Each row is a point on a landscape with many valleys, with its height.
A ball rolls from a point to the lowest of its 2 nearest points, and stops where none of them is lower. Distance is the straight distance between rows; heights are no part of it.
k_117: 121 207 161 123 136 109 124 137  96  93  56  85  98  95 139  54 115 142 101 129 140  96 108  95 128 143 118 125 108 117 134 149  76 125 138 116 158 125 186 111 151 142  (h 731)
k_928: 148  92  58 150 107 155 189 172 117 113 131  73 124 115 114 133 189 121 126 215 132 152 142 183 170 101 124  75 127 158 126  85 155 110 146 164 125 119 113  86  89  87  (h 195)
k_446: 147  76 165  94 127 158  97 163 171 163 191 157 159 112 124 127 124 154 134  78 159 118 111 131 107 125 127 135 160 185 122 100 131 127  66 121 112 129 106 148 110  94  (h 648)
k_597: 147 156 151  75 170 107 133 128 121 167  95 103 104 176 128 117 134 118 116  61  83 123 114 125  60  93 100 130 136 115 161 144 119 160 146 100 106 146 153 195 179 169  (h 170)
k_952: 173 122  98 153 103 173 192 131 150 136 159 127 125  63 171 122 128 127 104 154 123 118 163 117 131 115 159 120 129 170  67 116 114 210 174 131 157 108  88  95 105 111  (h 436)
k_574: 117 135 133 123 145 109 134 132 151 174 102 111 133 169 117 139 167  99 154  75  71 115 129 171 142  75  79 130 157 145 198  98  97 128 122 127 122 120 116 188 177 156  (h 349)
k_379: 151 137 135 144 134 129 136 137 113 112 136 105 132  78 115  96  73 148 118 141 168 124 136  59 136 183 179 142 117 142  57 114 127 148  78 152 119 115 116 100  78 103  (h 583)
k_712: 159 104 158 157 112 133  73 175 179 117 205 151 167 105 117 146 152 161 132 130 136  94 132 159 156  94 134 141 146 186 167 107 128 106  96 118 135 103  93 120 124 128  (h 693)
k_516: 128 125  75  79 135 128 101 152 134 105 105  84 150 140  97 131  81 129 141  93 139 200 100 155 178 118 146 133 133 109 117 138  99 113  93 156 119 136 132 150  88 155  (h 622)
k_698: 121 146 104 109 144 114 102 136 140 107  86 117 145 143 113  97  55 155 128 117  90 127 104 157 161 121 152 159 112 113 138 149 103  84  98 149 142 136 150 144 118 200  (h 690)
k_224: 151 133 126  97 161 156 153 111 148 221 119 127  96 142 142 150 197  89 156 119 103  86 136 156  82  79  72 107 149 152 177 134 185 155 146 106 131 130 113 177 145 138  (h 870)
k_417: 126 130  91  82 131 119  99 153 114 146  90 100 108 145 114 143 119 129 101 115 109 158  97 141 136 144 116 136 144  99 117 162 113 184 123 176 115 131 117 166 101 149  (h 668)
k_672: 123 137 167 118 150 105 122 138  98 145 106 171 121 167 157 109  93 145  96  92  94  83 102  74  68 139 133 150 112 107 135 147 143 111 123 117 145 150 150 146 162 173  (h 143)
k_392: 114  87 169 101 118 144 120 115 111 112 181 196 135 163 129 190 109 139 154 120 118 162 156  95  75 153 142 185 119  86 120 119 153 142 145 112 106 158 130 111 138  81  (h 357)
k_491: 125 126 173 130 108 133 127  90 171 111 173 195 136 115 172 148  62 134 137 129 113 105 166 111  97 150 161 154 121 131 130 144 133 138 147 109 139 127 136  96 148 142  (h 310)
k_328: 125 132 160 140 133 117 118 115 135 112 131 111 140  91 104  86  78 126 159 118 161 114 136  64 130 167 161 143 133 140  77  99 111 119  66 126 131 101 134 116 107 100  (h 562)
k_454:  99  93 132 127 115 130  98 150  88 132 116 108 140 143  80 102 161 107 135  99 192 134  60 119 140 148 117  97 133 112 121 106 160  40  74 132 111 141 128 129 115  75  (h 301)
k_432: 155 124 174  84 160 154 125 114 140 149 141 164 128 138 153 126  91 146 128  89 123 113 161  99  43 131 143 175 108 126 122 133 164 145 120 107 130 141 145 161 152 147  (h 315)
k_373: 130 109 122 125 117 124 132  91 142  96 153 162 134 128 129 161  81 126 138 126 138 160 164 110 136 161 158 151 106  99  98 137 116 155 148 121 120 140 120 108 106 124  (h 346)
k_162: 120  87 110 122 132 137 107 133 106  91 183 124 142 141  95 134  63 150 135 132 149 158 121  68 144 169 161 200 155 123  88 111 147  93  68 157  84 122 156 100  68 111  (h 418)
k_290: 144 140  83  98 142 132 120 157 119 156  89 105 117 115 143 126 109 152  78 130  84 131 108 149 127 137 126 141 152 143 116 158 114 198 115 183 128 119  97 161 104 167  (h 691)
k_288: 154 143 103 183  94 152 158 157 130 115 128 110 117  79 148  80 128 140 104 206 141  90 137 155 146 138 157 101  95 160  79 104 147 137 123 171 156 125 108  81 108 107  (h 445)
k_782: 123 148 151 118 132 115 135  98 188 144 128 130 139 137 174 137  98 121 145  96  60 121 171 175 128  81 118 160 129 146 166 129 100 160 149 112 133 105 118 154 172 179  (h 373)
k_250: 109 101 113  96 127 116  75 139 115 114 121 153 126 201 107 146 100 142 111  92 111 137  83 161 145 131 132 157 130  82 167 154 144  59 124 131 109 160 151 135 132 172  (h 554)
k_613:  95 183 115 155 126 134 156 118 115  59  89  76 154  77 160 100  85 143 127 190 111 174 125 154 154 131 150  60 106 146 111 131 117  66 125 154 142 115 153 121 101 158  (h 416)
k_53: 103 124 116  98 153 118 108 129 120 120 137 120 133 164  87 160  51 139 166  89 141 192 143  79 164 154 171 191 107  89 106 136  96 125 102 113 100 122 154 142 103 144  (h 514)
k_470: 154 118  90 151 104 144 151 139 148  65 173 103 160  87 134 146 129 124 144 184 142 166 160 171 163  98 168  92 110 168 107 107 123  82 133 142 130 129 105  66  87 117  (h 220)
k_942: 160 139  97 168  98 151 181 129 132  95 134 116 115  75 147  97 104 118 104 178 148 120 158 120 143 146 176 110 107 134  51 124 123 176 161 144 143 119  98  75  95 106  (h 413)
k_678: 110  82 131 106  96 140 150 117 146 142 142 160 108 143 126 175 173 103 132 139 121 140 119 140  92 131  96 109 142  86 135 120 170 166 177 120 113 159 121 135 145  81  (h 368)
k_664: 126 131 106 197 123 129 152 122 126 113 135 128 155 127 128 131 213 100 142 150 149 107 147 158 153 118  88  80 113 143 208  98 148  36 136 114 147 116 144 129 138 138  (h 793)
k_612: 141 173 164  99 172  94 133 123 120 137 108 127 112 184 148 120  94 136 108  81  72 122 130 116  76 100 126 149 107 104 146 166 110 165 166  90 101 150 185 162 205 182  (h 273)
k_186: 125 135 135 124 128 118 124  70  79  93 120 157 119 150 125 174 131 106 140 139 137 190 173  96  90 148 128 129 116  83 109 128 106 180 181  76 109 134 161 110 175  78  (h 241)
k_345: 108 129 136 128 116 120 136 115 112 180 121 125 113 131 107 132 202  87 147  91 161 149 100 113  91 132  76  66 155 110 144  95 141 140 140  92 117 148 129 154 173  68  (h 918)
k_266: 138 153 156 155 146  79 139 117  47 105 102 143 130 169 121  90 138 137 108 155 166 146 116  62 103 154 121 101 119  65 112 146 145  46 131 100 125 133 182  84 170 133  (h 682)
k_107: 167  91 123  76 122 162 146 147 184 174 174 144 126 126 166 156 160 140 111 135 118 121 148 175  84  83 104 147 145 156 137 142 172 182 143 139 120 137  94 156 122 134  (h 846)
k_976: 125 172 123 121 144 113 115 105 143 118  77 106 108 111 147 111  98 129 118 129  94 130 132 133 142 125 118 134 126 118 127 142 100 175 145 136 148 109 134 143 131 161  (h 727)
k_445: 165 136  95 142 125 141 158 141 100 110 136 102 126  93 116 109  60 156 101 140 163 145 143  62 155 183 203 152 119 133  61 142 115 154 119 155 124 132 107  93  73 145  (h 597)
k_715: 123  89 135  77 106 134 102 136 182 153 180 131 137 164 142 192 142  96 143  75 119 185 117 181 137  89 115 150 159 121 167 134 126 172 159 144  91 120  89 155 133 114  (h 493)
k_225: 117 149 129 148 130 122 122 110 137 138  84  72 124  91  95 100 181 106 156 130 160 142 130 144 145 126  96  71 131 144 116  84 101 148 112 124 147 103 118 150 123  91  (h 242)
k_867: 130 153 142 127 142 136 124 101 155 163 108  98 123  87 129 111 176 111 151 104 138 113 133 125 102 108  93  76 130 165 116  87 117 181 118 104 160 114 123 160 143  87  (h 90)
k_50: 144 101 140  94 120 152 142 120 174 173 158 165 116 143 155 152 173 126 113 114 117  98 138 158  58  96  99 139 136 129 151 147 188 143 148 119 134 164 112 165 143 129  (h 838)
k_667: 124  96  83 154 105 151 159 182 123 171 160 147 131 125 121 165 228 118 125 176  98  74 118 167 168 109  80 112 149 151 189 123 178 136 140 135 102 137 111 133 116  95  (h 533)
k_110: 128 119 136 111 138 117 140 102 191 149 162 129 136 137 175 193 129 116 146 117  73 150 177 186 137  71 104 161 145 155 162 139 115 183 157 123 122  89  88 137 136 162  (h 421)
k_564: 110 139 158 149 110 118 135  77 134  88 144 117 144 100 107  96  58  96 178 136 164 110 171  66 131 161 182 131 137 157  91 103 113  97  85  98 134  83 157  87 135 105  (h 564)
k_531: 119 147 169 176  99 142 128 113 145 102 125 148 125  92 159  93  98 125 129 164 142  68 135 123 120 157 143 108 104 142  92 121 143 118 118 134 167 121 133  89 135 124  (h 507)
k_981: 127 155 130  90 159 110 143 145 119 187  86 105 116 169 113 108 159 105 125  60  71 100  97 142  94  89  87 122 153 133 180 135 100 137 120 119 119 133 123 216 169 173  (h 270)
k_419: 159  87  62 142 123 133 142 171 138 129 166  98 133 119 141 184 157 132 135 145 122 168 152 185 189  70 130 167 166 167 154 118 105 157 162 158 135 101  71  87 101 138  (h 506)
k_198: 150 122 140 185 103 138 121 158 154 125 170 123 140  83 115  84 147 136 140 164 162  88 135 158 148 136 150  99 102 197 101  89 143  92  82 152 147 113 108  78 104  89  (h 730)
k_858: 138 179 116  98 164 126 118 132 128 145  68  82 100 101 149 117 115 137  89 141  78 114 110 136 143 120 115 130 143 145 130 161 105 203 134 171 140  94 115 155 105 167  (h 708)
k_582: 118 108  96 100 136 123 131 103 123 124 106 105 103 155 112 172 128  88 148 133 134 205 122 142 164 132 110 118 147  80 112 152 113 180 192 148 117 116 121 135  98 123  (h 607)
k_689: 113 181 121 101 158 110 113 125 108 102  96 110 108 125 121 136  52 159 120 130 125 149 149  67 148 159 182 185  80  82 116 170  80 148 133 111 124 115 179 128 106 165  (h 585)
k_304: 137 122 172 115 127 136 120 115 160 134 142 173 131 120 164 131  95 144 118 106 106 105 137 115  78 140 134 143 117 128 123 132 146 139 126 125 142 146 131 134 142 142  (h 254)
k_213: 117 129 108 112 144 113 121  84 149 135  97 101 113 145 123 158 133  86 167 115 111 184 155 157 169 107 101 118 153 119 130 126  91 174 165 123 131  94 107 144 119 139  (h 571)
k_176: 134 106  76 101 121 151 102 155 145 105 137  88 151 131 108 144 119 114 147  96 156 198 118 176 191  99 144 124 146 135 129 113 112 115 101 161 118 132 100 127  89 134  (h 580)
k_147: 122 142 156 107 149  96  95 140  85 114  89  93 132 129  82 105 109 133 159 104 156 159 129  72 127 151 137 139 119  87 103 112  86 118 100 110 120 128 165 133 132 107  (h 488)
k_650: 129 143 110  70 158 154 142 132 110 225  99 118  87 148 122 133 189  89 144  95 132 104  89 129  72 110  81 101 161 123 169 151 186 161 141 102 110 148 124 202 136 107  (h 887)
k_501: 120 134 135 120 141 114  99 151 130 125 100 142 138 145 122  82  42 163 106 115  95  82  83 114 144 147 157 186 132 121 117 159 111  90  79 160 143 118 156 137 120 197  (h 718)
k_297: 118 149 177 170  88 142 123  93 158 103 144 145 140  85 148 102  89  91 170 141 158  81 171 119 129 147 161 104 119 170 103 106 114 113 103  98 163  90 139  85 148 115  (h 537)
k_974: 131 165 127 116 152  97 121  67 100  92 101 116 117 135 116 147 121  97 140 117 147 189 169  95 120 145 130 123 132 111 120 142  66 185 180  62 120 109 171 122 161  99  (h 155)
k_935: 118 145 121 164 120 114 145 107 107 102  85 110 119 119 118  98 163 127 130 166 153 146 113 143 113 149 107  75 122 104 128 123 150  56 138 130 143 142 139 122 134 134  (h 531)
k_724: 134 107 118 142 112 151 163 130 162 156 154 134 125  92 154 152 197 123 135 182  97  98 150 157 129  96  95  96 130 166 128 108 157 184 144 138 150 110 104 121 131 102  (h 487)
k_5: 110 154 130 172 130 131 145 119 121  84  90 103 153 110 132  89 126 129 141 163 137 131 122 154 139 126 134  70 108 146 135 111 136  32 114 138 158 126 152 124 124 154  (h 490)
k_349: 127 162 154 125 131 106 136 100 169 128 121 135 136 132 148  99  72 112 175  89  88 107 171 154 147  83 141 147 128 152 146 124  61 143 143  98 142 113 134 154 206 161  (h 316)
k_618: 111  90 147 160 123 120 104 110 124  94 180 139 142 128 110 100  79 144 129 130 141 110 122  71 115 166 141 194 162 129  95 101 155  72  69 146 106 121 163  93  91 108  (h 382)
k_765: 129 185 178 136 147  97 116 140  57 101  72  91 108 111 135  59 118 155  95 147 160  98 112  55 111 160 131 127 101  91 117 152 100  89 126 122 147 126 197  84 136 125  (h 713)
k_468: 111 116 155 174 123 128 123 141 132 160 148 145 146 120 116  79 169 139 125 107 156  56  86 119 125 137 125  98 114 179 121  90 143  79  52 125 154 122 110 128 111  95  (h 391)
k_865: 134 153 127 123 124 115 147 122  87  78  85  71 106  72 109  96 132 131 109 188 172 159 126 118 111 161 140  89  89  93  65 138 133 115 142 144 126 128 144 107  79  85  (h 587)
k_513: 120 109 162 122 148 131 119 140  97 157 122 170 131 144 152 104 113 158  96 106 123  76  95  62  58 149 129 147 118 121 115 148 166 110  85 135 142 150 138 150 125 132  (h 237)
k_255: 134 131 142 118 131 135 145  91 161 159 129 152 106 137 165 153 157 109 122 126  89 106 142 144  63 105  96 110 134 129 154 130 164 154 173 112 141 145 131 147 165 145  (h 830)
k_632: 123 159 135 197  98 146 154 134 126 121 109 128 117  91 145  78 147 132 108 197 143  65 123 152 133 147 135  84  86 147  96 117 166 110 120 159 163 131 126 102 120 115  (h 473)
k_709: 120 132 152 172 116 138 125 146 155 169 138 126 162  97 117  85 195 131 150  99 142  75 122 139 135 116 110  82 101 195 138  76 125 116  67 121 169 118 114 156 133  98  (h 328)
k_333: 131 122 169  83 145 150 124  98 118 131 169 173 134 156 130 174  88 123 165  75 118 175 185  90  61 133 151 182 109 116 127 109 125 160 131  79 106 137 136 137 160 109  (h 300)
k_195: 126 134 131 140 112 110 150 112  85  95  87  92 109 106  98 108 150 132 123 179 174 165 114 123 100 158 113  78 106  76  88 128 155  63 144 131 123 141 149 114 118  84  (h 560)
k_646: 112 101 122 114 108 116 137  78 113 111 126 152 106 159 122 176 144  96 148 139 135 182 150 133 101 144 104 112 141  71 122 127 126 169 201 109 114 139 141 117 159  88  (h 308)
k_323: 135 187 190 147 166  93 113 139  28 116  94 129 123 153 130  80 135 157  96 159 144 115 128  23 109 145 133 137 111  78 116 146 108  85 124 117 122 125 204  76 152 121  (h 698)
k_476: 136 156 157 158 136  92 135 104  66 108  95 151 113 144 133 111 154 136  93 149 149 125 125  68  86 165 106 100 116  74 120 144 138 111 162  97 130 152 166  99 185 115  (h 667)
k_466: 131  98  75 116 129 140 110 157 151 118 145  91 147 138 122 170 153 117 144 117 134 182 143 196 202  73 116 143 165 155 166 109 118 139 115 164 120 112  91 119 104 138  (h 542)
k_384: 122 124 135  98 132 139 143  69 125 120 176 165 128 155 140 198  92 107 151  75 111 191 191 109  82 133 152 169 104 106 125 144 106 191 181  81 105 132 124 142 141 121  (h 243)
k_568: 132 123 148 109 143 112  94 155 116 127 107  99 140 107  88  91  91 141 144  96 155 131 105  80 134 161 147 146 137 129  84 112 102 126  47 141 123 120 133 144  92 105  (h 534)
k_206: 146 122  97 148 108 134 159 103 142  82 136 134 130  99 138 129  93 121 120 170 144 146 160 127 150 148 172 125 112 111  76 143 128 150 157 142 135 137 113  83  94 130  (h 387)
k_625: 146 134  77 126 127 124 126 127 136 101 107 126 128 121 144 126  77 150 106 161 114 151 130 145 154 143 156 142 118 105  99 154 135 148 141 168 134 146 119 112  94 176  (h 432)
k_134: 118 195 146 156 122 115 156 117  80 113  63 100  81  86 145  72 162 145  72 182 148  82  88 102 104 170 105  94 104  96 126 158 143 114 158 134 152 133 154 111 126 118  (h 636)
k_634: 101 109  80 120 104 148 110 160  97 138 101 114 131 140  84 118 173 105 113 123 169 134  52 155 151 148 118  97 142 102 141 141 167  74 102 157  98 159 120 150 113 103  (h 133)
k_924: 111 153  56 122 143 128 152 106 125  79 107  97 135 110 159 136  70 143 124 180 101 199 129 147 169 118 150 100 112 109 109 165 117 118 153 151 134 142 138 111  77 185  (h 496)
k_762: 161  93  87 144 123 133 172 153 145 160 165 121 128  98 161 176 146 128 126 139 105 154 165 157 169  84 130 162 158 175 119 128  98 189 171 144 137  99  62  89 112 145  (h 481)
k_237: 126 137  88  96 141 117 108 135 159 120  93 100 151 136 107 115  80 134 141 100 103 162 126 176 187 101 136 157 130 123 139 130  90 125  99 154 130 121 116 159 111 182  (h 657)
k_489: 155 114 111 149 121 150 181 127 158 142 164 136 131  79 176 160 157 121 130 165  98 124 176 149 152  87 125 130 135 175 107 126 117 209 169 136 154  87  85  94 126 132  (h 459)
k_131:  95 135 107 124 143 135 139  79 106 104 143  97 139 125  63 165  85 108 156  87 173 211 186  69 175 151 184 151 102 105  95 167  82 142 152  86 123 122 136 130  97 129  (h 314)
k_957: 123 131 126 153 112 122 119 103 161 105 115 107 140 105 117 120 157 102 161 140 154 146 153 163 144 125 121  94 119 140 117  94 116 108 115 122 146 120 119 120 130 111  (h 336)
k_918: 125 146 141 129 136  99 105 100 119  98  88 103 124 108 114 112 117 116 147 122 156 157 140 103 123 151 129 112 116 100 101 116  96 139 131 104 136 127 148 124 135 110  (h 444)
k_29: 126 148  99 162 116 147 160 135 135  67 140  89 163  69 153 121  94 126 138 188 127 163 149 161 168 116 172  66  97 187 105 105 126  62 116 160 133 120 121  85  88 131  (h 309)
k_256: 112 150  96 128 141 115 136  58 116  93 118  97 133 117 100 153 101  91 147 108 157 194 178  95 157 139 154 134 116 107 103 167  74 170 181  81 132 112 140 130 102 124  (h 251)
k_621: 149  91  76 149 136 140 192 161 112 134 105 102 120 119 121 161 191 121 139 224 104 129 152 178 190 107 110  91 143 148 139 109 157 151 156 160 132 102 107  87 103 115  (h 260)
k_859: 147  89  71 129 123 160 191 180 100 176  91 108 101 130 113 154 195 116 126 213  95 116 121 170 185 127 115  84 158 133 136 108 163 179 151 144 117 108  86  99 103  91  (h 305)
k_452: 117 149 140 153 129 106 135  80 142 137 107 155 110 146 154 134 147 104 130 125  93 120 145 140 100 117  93 101 144 121 161 123 126 142 177  98 141 135 140 124 193 155  (h 821)
k_463: 126  84 127  85 118 132  69 157 136 133 143 162 131 174 125 156  86 153  95  83 106 132  94 157 135 149 140 175 137 112 144 155 136 118 109 156  93 149 127 145 122 152  (h 606)
k_595: 152  80 102  94 100 168  82 203 132 168 184 161 143 140 147 151 147 184  72 119 122  90 101 181 103 104 136 144 166 180 164 149 138 125 112 142  92 142  76 147 132 133  (h 617)
k_601: 149 128 155 185 100 146 109 168 177 118 192 139 166  75 148 120 141 145 145 161 141  82 156 151 157 119 139 128 113 204 143 101 131 123  99 135 160  97 105  89 134 122  (h 712)
k_877: 126 119 141 149 108 125 123 100 136 113 114 124 127  98 117 119 139 113 145 138 161 135 139 129 112 159 130  95 111 115  85 100 123 135 124 120 135 133 119 116 124  80  (h 393)
k_218: 152  78 131  75 114 151  77 179 146 148 178 166 145 154 142 152  94 171  71  96 111 113 101 171 115 129 141 172 157 151 152 159 133 126 107 154  79 148 100 149 122 152  (h 637)
k_406: 115  97 140 110 125  93  98 138 113 129 137 174 126 218 110 141 125 116 124  65 121 133  95 137 131 119 109 147 139  88 176 131 129  67 134 101 103 162 142 129 175 153  (h 502)
k_244: 131 157 139 173 109 110 164  98  79 107  81 133  88 108 134  96 162 134  89 187 150 104 109 103  88 169 104  89 110  72 112 141 160 105 179 110 137 138 152 102 157 105  (h 653)
k_104: 116 189 126 112 163 146 134 118  79 106 127 119 103 115 123 173  82 169  96 131 130 161 149  38 148 170 183 203  70  99  89 170  89 174 152 119 117 124 145 129  83 142  (h 610)
k_494: 128  85 155 122 115 150 108 160 146 167 183 180 145 133 134 127 169 156 113  94 152  69  85 128  96 122 119 117 139 171 141 125 164  97  77 116 126 151 101 145 113 100  (h 618)
k_814: 157  91  76 152 102 144 144 173 142  95 172  93 139 113 117 155 184 126 137 187 146 153 147 189 171  89 134 108 134 154 137  95 138 119 147 149 130 121  95  80  99  94  (h 111)
k_780: 115 151 120 196 109 124 157 101 128 111 115 162 129 134 151 115 182 107 125 173 133  98 140 153 132 132 104  92 114 122 178 119 146  61 157 117 164 128 136 109 161 154  (h 804)
k_812: 114 144 115 105 150 105 113 117 130 102 105 114 132 136 108 128  53 142 150 116 136 165 143  94 155 152 164 160 104  91 110 146  96 117 114 115 123 129 159 126 110 160  (h 553)
k_688: 119 163 132 176 124 103 151  91 117 111 102 172 115 159 153 102 154 111 117 147 123 115 139 140 118 132 103  94 131 112 169 134 133  96 171 103 154 136 147 106 196 174  (h 813)
k_901: 121 189 147 119 146 113 122 109 121 126  64  97  95 103 146 102 130 133  99 129 109 104 106 104 100 134 100 110 128 119 141 143 105 165 159 121 153 122 153 142 145 136  (h 744)
k_755: 108 100 153 167 135 100 108 119  90 113 142 151 137 155 130  81  98 138 113 131 135  85  95  55  99 156 126 168 142 114  99 113 157  60  76 142 134 123 161 101 105 119  (h 347)
k_803: 139 159 118 128 144 147 149 132  79 102 135 121 116 100 109 143  80 161 101 143 143 151 149  43 148 182 195 177  94 113  63 155 112 177 138 144 116 133 121 112  75 130  (h 609)
k_805: 141 105 134  89 151 151 148 133 170 195 150 120 123 126 158 185 186 110 151 128  85 118 156 182 115  68  82 131 150 173 170 124 168 178 131 132 125  99  91 162 138 140  (h 857)
k_367: 113 129 104 110 124 113 115 117 119 126  81 104  99 141 110 142 138 115 125 147 124 162 108 145 138 144  99 114 142  84 127 139 134 150 153 152 122 136 129 144 113 135  (h 639)
k_740: 110 104 128  88 128 122 113 106 161 163 126 111 115 160 128 177 139  83 164  77 109 188 127 163 145 102  94 125 159 119 149 121 111 181 156 138 111 107  99 160 137 127  (h 535)
k_734: 107 111 161 150 147 107 122 136  56 151 130 155 138 151 138  81 126 151  96 129 130  65  82  28  72 161 122 143 123 109 106 128 167  91  72 135 135 134 140 126 106  99  (h 302)
k_458: 139 153 156 122 172  61 136 129 111 124 117 154 131 189 102  80  58 142 157  96 113 109 107 112 146  96 139 156 118 112 135 158  58  97 133 115 117 150 170 140 211 182  (h 327)
k_585: 124  97 120 102 118 129 136 103 149 112 165 167 124 153 138 188 105 117 130 106 113 177 158 135 118 139 133 160 117  85 113 145 120 187 179 132 106 146 114 130 117 117  (h 299)
k_292:  96  79 134 118  82 136 121 134 129 139 156 172 123 155 115 166 183  92 128 117 149 133  84 135 115 145 105 120 140  75 159 123 173 104 169 120  99 177 122 129 161  70  (h 411)
k_335: 105  90 127 121  95 127  94 132 131 121 141 157 118 169 109 157 163 107 125 102 145 139  89 158 143 131 108 126 140  89 174 128 158  75 147 128 109 168 122 125 143 120  (h 452)
k_346: 131 106 155 129 132 134 102 148 156 131 150 171 144 125 141  86  58 167  97 109 105  69  91 113 127 149 150 184 164 166 124 138 125  91  69 154 127 113 140 128 111 173  (h 738)
k_890: 111 135 152 127 133 118 126 154  49 162  99 125 126 114 119  87 155 162  83 136 149  72  76  56  73 165 120 110 102 101 101 149 160 117  82 132 125 155 135 142  95  74  (h 364)
k_652: 132 160 141 122 147  92 132 112 150 128 113 127 132 155 119  83  45 133 183  90  93 100 135 151 165  89 146 166 118 136 149 138  47 110 132 117 128 137 142 160 203 179  (h 232)
k_821: 122 116 122 169 120 137 115 131 141  93 143 139 152 135 112 142 188 124 127 142 139 109 129 171 164 104 112 107 123 134 195 109 148  41 125 125 141 138 126 119 120 148  (h 782)
k_201: 109 133 129  90 141 146 136 127 135 214 114 109 107 136 112 140 202  72 167  82 137 138  96 130  99 105  72  75 168 137 165 105 148 165 132 104 116 133 116 190 152  87  (h 905)
k_88: 154 147 178  79 181 130 122 120 112 143 138 139 125 185 139 140  87 142 141  67  98 146 162 100  46 114 147 188 102 103 133 140 136 159 137  83 100 148 173 167 189 163  (h 350)
k_586: 123 150 150 133 149  77 125 133 109 121  97 172 127 191 131  88  90 137 115 101 103 105 101 106 121 120 129 141 120  96 148 147 104  91 135 109 137 149 159 126 190 192  (h 247)
k_100: 117 151 136 162 133 145 137 119 159 173 119 100 142  85 135 113 199 113 157 122 117  93 148 140 139 100  83  84 119 189 147  82 128 168 106 129 167  98 121 163 149 107  (h 227)
k_682: 120 126 147 169 124 127 109 135 164 111 129 150 154 140 124 112 150 130 137 116 124  83 129 156 161 109 125 130 121 153 175 104 124  63 106 127 159 126 123 125 141 154  (h 769)
k_679:  89 106 116 111 151 128 103 115 112 105 178 137 133 174  90 160  45 149 162 123 129 178 140  61 152 153 162 217 136  92 113 119 124  85  88 117  95 120 181 116 101 136  (h 468)
k_561: 122 105  87 112 102 167 142 177 140 187 165 161 131 136 137 158 208 123 105 130 107  79  97 165 118  98  92 120 153 158 173 148 180 136 127 129 101 159 100 166 121 107  (h 559)
k_383: 127 183 136 148 121 127 138 118  98  80  67  85  95  73 138  79 114 142  91 193 153 108 111 118 119 161 137  99  95 105  89 150 140 121 152 153 150 129 153 101 103 125  (h 613)
k_228: 136  99 102 113 104 174 105 188 135 175 194 182 146 139 133 138 195 166  87 100 137  55  90 159 111 101 118 123 145 185 174 153 165 103  92 122 102 142  85 165 121 122  (h 589)
k_220: 169  75 154 120 112 151  62 187 167 141 227 152 153 114 118 150 133 171 122 111 162 111 102 152 136 103 136 142 176 191 150 101 126 122  92 118  99 110  85 130 113 107  (h 674)
k_943: 127 107 143 144 131 139  99 152 145 130 130 159 148 140 122  96 121 150 107  98 116  65  91 139 148 126 137 143 138 164 147 121 120  74  67 148 148 123 115 136 119 156  (h 754)
k_28: 126 104 130 107 115 116 103 133 192 138 182 131 138 153 143 211 144 119 143 111  98 162 146 200 152  68 101 163 158 136 179 132 124 160 153 126 109 102  82 136 133 132  (h 458)
k_997: 105  96 138 135 111 137  99 158 117 165 133 126 142 131  93 102 169 130 132  82 178  99  72 127 134 146 121  95 135 150 112 100 146  97  57 133 120 145 104 146 111  68  (h 396)
k_396: 123  99 110 143  95 148 153 148 152 154 152 140 121 122 116 157 213 115 129 173 115 113 119 169 151 115  88  97 147 135 146 108 160 150 143 134 115 138 102 124 121  84  (h 512)

Where does a ball stop that starts at each point below?
k_821 | k_384
k_250 | k_974
k_117 | k_814
k_803 | k_867
k_417 | k_652
k_383 | k_814
k_689 | k_672
k_805 | k_384
k_561 | k_384

Call two points neighbours if one is among the 2 nearest of the other. Go from one point of each pair to the other, from neighbour to neighbour, staying as low as possible. Name the highest point that can't be avoided.
k_384, k_304 | k_373
k_304, k_597 | k_88
k_974, k_652 | k_53
k_867, k_634 | k_997
k_814, k_597 | k_924
k_672, k_652 | k_458
